Points on a hilly landscape, in no order, each with its height.
A ball rolls from a point to the lowest of its 4 nearest points, and stops where none of them is lower. Distance is the straight distance between rows; heights are no part of it.
k_480 (h 343): [ 30   0  -5  -7   8   1   0   2   8  -8   2  21   1   6  -5  21 -16   6
  -9  11]
k_453 (h 562): [-28  12  38  16   1   9  15   8   2 -12  17   3  -5   6  23 -31  58 -11
   8   0]
k_339 (h 186): [-23  36  29  13  -6   0  19   5  -6  -4  -1  -8 -12  10  10 -42  32   6
   2 -14]
k_334 (h 241): [ 15 -41 -30  -1   5   0 -16  -3   7  25  -2 -22  48 -22 -19  31 -55  -5
  10  -1]
k_87 (h 512): [ 34 -30  36 -10  28 -31 -12  -5  42   8  11   5  24  -8  29  53   5   2
   5  27]
k_747 (h 169): [-20  33  10 -12 -19  18   1   8 -24 -21  -1   5 -35   5 -20 -27   7  12
 -13  -1]
k_250 (h 550): [  6 -39 -41  17   3  -6   2   6   6  42  -4 -37  29 -25 -10   7 -32  -7
  11 -32]
k_640 (h 478): [  6  -3  25 -14   6   5 -27  -6  22 -11  21  17  -8  16  14  33  22  -7
  -4  28]
k_188 (h 292): [ 14 -11  -4  18  -2  -6  17  -5   9   7  -1   3  -2 -11   0   5 -24   1
   2 -10]
k_569 (h 346): [-13  55 -21 -35 -23  35 -11   6 -39 -34 -10  23 -50  24 -30 -17   8   2
  -8  11]
k_744 (h 109): [ 22 -47 -13   4  30 -18  -2  -9  35  29  13 -23  47 -21  19  41 -24   3
  11  11]
k_254 (h 630): [-35  26  14 -17   1  16 -22   0 -16 -34 -13  33 -44  10   2 -25  63 -14
   9  14]
k_675 (h 513): [ 15 -16  27  -3  14 -12 -20  -9  35  -8   8  20   7  12  10  34   4   3
  -3  29]
k_797 (h 215): [-40  28  19  -1  -3  17  -1   0 -27 -28 -18  10 -34   6  -8 -49  49 -10
   6   5]
k_212 (h 401): [-16  43 -13 -35 -24  24 -11   6 -34 -38  -2  14 -49  12 -34 -15  11  12
 -12  19]
k_371 (h 486): [  6 -46 -29  13  17 -34  11 -12  35  58  12 -42  47 -18  22  16 -12  -4
  27 -12]
k_237 (h 400): [ -3  33 -17   5 -15  14  14   7 -42   0  -8   1 -21   1 -32 -26 -22   5
 -14 -26]
k_912 (h 467): [-10  28  19   4 -15   3   3   6  -3 -22   3   5 -27  18  -5 -24  13   6
 -10   0]
k_428 (h 267): [ 29 -36   7  14  27 -33  11 -10  49  42  11 -30  57 -13  46  36  -6   0
  18  11]
k_302 (h 493): [-39  27  33  16 -16   3  15   9  -7 -14  -2  -6 -11   7  16 -45  52  -3
   4  -7]
k_847 (h 277): [-42  35  -2 -31  -7  20 -40 -17 -21 -35 -18  41 -49   6 -17  -5  37 -14
  15  33]
k_233 (h 560): [ -6  17   4 -18   4  20 -28   2 -10 -28   3  26 -31  10   2  11  26   7
   6  19]
k_269 (h 428): [ -5   6  38   2   4   1  -4 -10  19 -13  11  11  -3  11   6   4  20   3
  -9  17]
k_71 (h 370): [ 21 -16   2  -9  10  -1 -12 -10  15   1  -8  16  13  11   3  31 -14   5
  -6   5]
k_570 (h 425): [  7 -10 -30  23  -3  -4  29   2 -14  19  -2 -12   8  -5   2  -9 -39  -6
  -3 -39]
k_247 (h 689): [-43  11  25   7  13   8 -27  -4   3 -28  -3  38 -35   4  14 -10  72 -20
  24  20]
k_119 (h 432): [ 13  -3  25   4  17 -10   6   5  26  17   9   6  15  15  20  25  23  -2
   0   7]
k_623 (h 321): [-46  23  34   9  -3  15  -1   5 -23 -20  -2   5 -19   4   4 -54  57  -5
  13  -1]
k_719 (h 557): [  7 -37 -51  11   1  -6  -1   5 -16  33   3 -40  24 -18 -16   6 -55  -3
  13 -41]
k_229 (h 771): [-28  -2  39  -7   4   1 -38 -11  23 -17  18  28 -21  23  22   7  62  -7
   8  27]
k_462 (h 376): [ -8  30  -2 -29 -10  17 -17  -3 -19 -41  -8  13 -30  14 -20  -3  12  -4
 -16  22]
k_399 (h 752): [-58  20  19  -7  18  14 -47  -9  -9 -28 -10  53 -47  -1  18 -19  73 -33
  27  23]
k_561 (h 601): [  2  26   1  11 -15  11  18   1 -11 -13  -4   7 -16  10  -2 -21  -2   9
 -18 -20]
k_539 (h 297): [-12  44 -10  -5 -26  20   3  10 -39 -17 -14   2 -40   8 -29 -48   8   6
 -13  -9]
k_361 (h 445): [  2 -49 -51  12 -10  -5   1   3  -5  35  14 -48  39 -23 -11   9 -46  -7
  15 -37]
k_236 (h 287): [ 10  -8   5  20   7 -24  26  -2  10  20  14 -14   9  -5  24  -4   7  -4
   5 -21]
k_729 (h 469): [ 27 -21  27   2  24 -18   9  -1  43  15  17   3  24   2  22  28   3   5
  10  11]
k_894 (h 257): [-24  34  11 -12 -16  20  -6   6 -19 -25  -9  19 -34  19  -6 -35  29   6
 -11   8]
k_956 (h 654): [  2  21  11  -7  -7   9 -10   0  -3 -21   4  23 -23   7  -6 -16  25   3
  -2  17]
k_890 (h 138): [ 10 -35  -5  22  24 -46  17   3  31  60  22 -38  52 -21  41  17   1 -16
  18 -21]
k_777 (h 539): [  5 -51 -19  15  14 -34  12  -9  23  44   5 -46  41 -31  14  10 -25  -2
  20 -29]
k_154 (h 410): [ 19   0  16 -20   7  12 -14   0   2 -22   2  19 -13   5   5  23  -1   4
 -20  23]
k_101 (h 307): [  9   1 -12  14 -13 -12  15   4  -2  17   1 -10   0   1   2 -12 -15  10
   2 -28]
k_593 (h 264): [ -5 -61 -38  -8 -15  -2 -25 -13   8  29   7 -58  51 -32 -29  26 -51   0
   3 -24]
k_931 (h 411): [ 19 -23 -38  -5  -9   5  -6   0 -16  26  -9 -19  30 -12 -21  21 -51   1
  -5  -5]
k_135 (h 373): [ 19  -1  28  23  17 -29  34  -1  30  27  10  -3  21   4  27   7  19  -4
   8  -4]
k_283 (h 383): [ 25  -5 -38 -14   3  11  -5  -6 -23   1 -12   2   3 -14 -23   6 -40  10
  -4  -1]
k_607 (h 371): [  8  10   0 -16  -1   6  -9   2 -11 -12  -9  14  -6   5 -12  20 -28   6
 -11  11]
k_54 (h 324): [-20  45  -5   6 -24  16  21   8 -30 -12   2  -3 -29  13 -20 -46  11  10
 -14 -15]
k_528 (h 402): [  9  12 -12  18 -10 -15  32  12 -20   6  -4 -14  -4   6  -1 -23  -6   4
  -9 -17]
k_548 (h 356): [ 12   6  18  11  -5 -14  17   3  17   5  13   5   6   4  15  -6  14   1
  -5  -1]
k_759 (h 278): [ 19   2   2   0  11   0   4   4  -4  -1  -2   2 -15   4   1   1 -15  14
  -8   6]
k_793 (h 409): [ 22  14  -9 -22  -1  12  -7  10 -18  -3 -11  18 -12  -1 -17   6 -38  10
 -13  -2]
k_85 (h 84): [  6  25  -9 -11 -10  14  11   7 -34  -6  -3   4 -21  11 -21  -9 -26   8
 -22 -12]
k_652 (h 388): [ 17  -2   4 -29   1   9 -12   2   2 -20  -3  26 -22   8  -6  25 -25  -5
 -15  21]
k_698 (h 374): [ 13  -1   7  -8  10   4   2  -5  15 -10  -4  13  -5  22  -1  21   2   4
 -13  21]
k_376 (h 565): [  7  29  -3 -10 -20  16  -8   4 -16 -26 -14   9 -28  17 -17  -5 -10   4
 -10   6]
k_328 (h 197): [ 16 -57 -33 -18   3   6 -34 -23  12  10   0 -20  51 -23 -25  47 -60  -3
   6   6]
k_11 (h 147): [  9 -51 -26  -6   3 -13 -26 -10  20  22  -2 -33  57 -32  -7  36 -53  -2
   6   2]
k_893 (h 187): [ 22 -48  -5  11  14 -13  -8  -1  24  32  -1 -10  45 -25   3  20 -29  -1
   9   1]
k_157 (h 289): [ 13 -29 -18  14   2  -2  -3   0  19  21  -8  -3  19 -13 -10  19 -34   3
   2   3]
k_405 (h 407): [ 14 -33 -20  13   4  -8  15  -4   4  28  -2 -18  26 -19  -6  12 -32   0
   1 -16]
k_889 (h 661): [-24  30  18 -14  -2  13 -10  -3  -6 -28   6  16 -27  12   0  -7  41 -14
   8  16]
k_521 (h 561): [-10  16  24   7 -11   7  11   6  -4 -12   0   2 -16  15   2 -31  29   7
  -7  -3]
k_722 (h 389): [ -9   5  32  13  -1  -8  13   6  12 -14  11  -5   9  -3  22  -6  29   0
  -9   0]
k_419 (h 203): [-45  38  11   5 -15  18   7  -1 -27 -20 -15   3 -33   9 -13 -56  42   5
   5  -7]
k_203 (h 403): [ 12 -31  -9  21   8 -27  17  -3  21  27  -6 -19  34  -5  14  16 -22  -2
  10 -15]
k_663 (h 358): [  2  15  16  17  -1 -13  22   4   2   1   5  -9   6  10  20 -17  15  12
 -13 -16]
k_654 (h 110): [  4 -18  -7  26  13 -27  45   4  11  36   4 -24  24  -8  24   0  -1  -7
  18 -17]
k_616 (h 519): [  2 -52 -33   4   1 -18  10  -2   7  41   3 -51  50 -27   1   7 -38  -8
   8 -26]
k_599 (h 369): [ 17 -34 -21 -21   3  -1 -16   6   0 -12  -7  10  20 -16 -31  49 -48  -2
  -3  10]
k_980 (h 687): [-28  15  32   0   6  12 -19  -4  11 -26  -8  13 -25  15  20 -28  64  -9
   9  14]
k_14 (h 192): [-35  41  -2 -11 -10  34  -3   3 -35 -36 -15  18 -43  10 -16 -37  49  -3
  -7  -2]
k_537 (h 130): [ 11  15 -10  14   4   1  18   8  -6   2 -11  -5  -8   3   9   2 -23   9
 -10 -11]
k_746 (h 357): [ 27  -6 -17 -15  -2  10 -13  -3  -6  -8  -3  18   5 -10 -17  27 -27   2
  -7  10]
k_423 (h 529): [ 25 -21  12   9  16 -20  12  -9  25  11   4  -6  30  -5  15  23 -15  -5
   4   1]
k_626 (h 528): [-44  23  27   4  -5  10   0   0  -8 -19  -6  27 -29   0  20 -40  73 -18
  14  11]
k_299 (h 450): [ 22 -24  11  -5  24 -16  -9  -6  32  10   5   9  23  -1  16  39 -19  10
   4  16]
k_478 (h 794): [ 13  28 -13 -30 -24  26 -11   9 -40 -30 -12  21 -33  10 -32   6 -23  10
 -19  13]
k_863 (h 328): [  3  11  20  29  -3 -29  36   8  14  18  20 -11  11   4  24 -12  13   2
   9 -17]
k_378 (h 423): [  1  12   0  23  -5  -7  34   8  -4  20   7 -13   6   7  12 -27   2  14
   5  -7]
k_96 (h 507): [  0  14 -36  11 -15  15  16  15 -20   5 -11  -5   0  -5 -22 -19 -36   1
 -10 -33]
k_779 (h 205): [-18  37 -11 -42 -17  20 -32  -2 -32 -40 -10  23 -48   7 -19   3  19  -6
  -6  35]
k_677 (h 458): [ -4  24  -2  10 -27  10  14   6 -25 -10   5  -7 -25   9  -8 -29  -2  16
 -16 -21]
k_259 (h 66): [ 25 -54 -16  -7  18 -10 -19 -12  31  19  -3 -12  51 -19  -4  42 -43 -10
   4   8]
k_168 (h 488): [ 18  -2  14   7  18 -17   8  -3  11  19   6   1  22   3  15   4 -14   4
  -8   7]

Where does a ball stop that starts at each point below?
k_119 | k_654
k_250 | k_259
k_247 | k_14
k_980 | k_14
k_640 | k_537
k_361 | k_259

Call two points neighbours if one is among the 4 nearest of the other. Go from one point of each pair to the other, from neighbour to neighbour, staying as low as possible. Name the highest point that can't be avoided.
k_339, k_85 | k_912
k_85, k_537 | k_793
k_747, k_779 | k_212
k_654, k_259 | k_428
k_537, k_654 | k_188
k_14, k_85 | k_237
k_14, k_747 | k_894
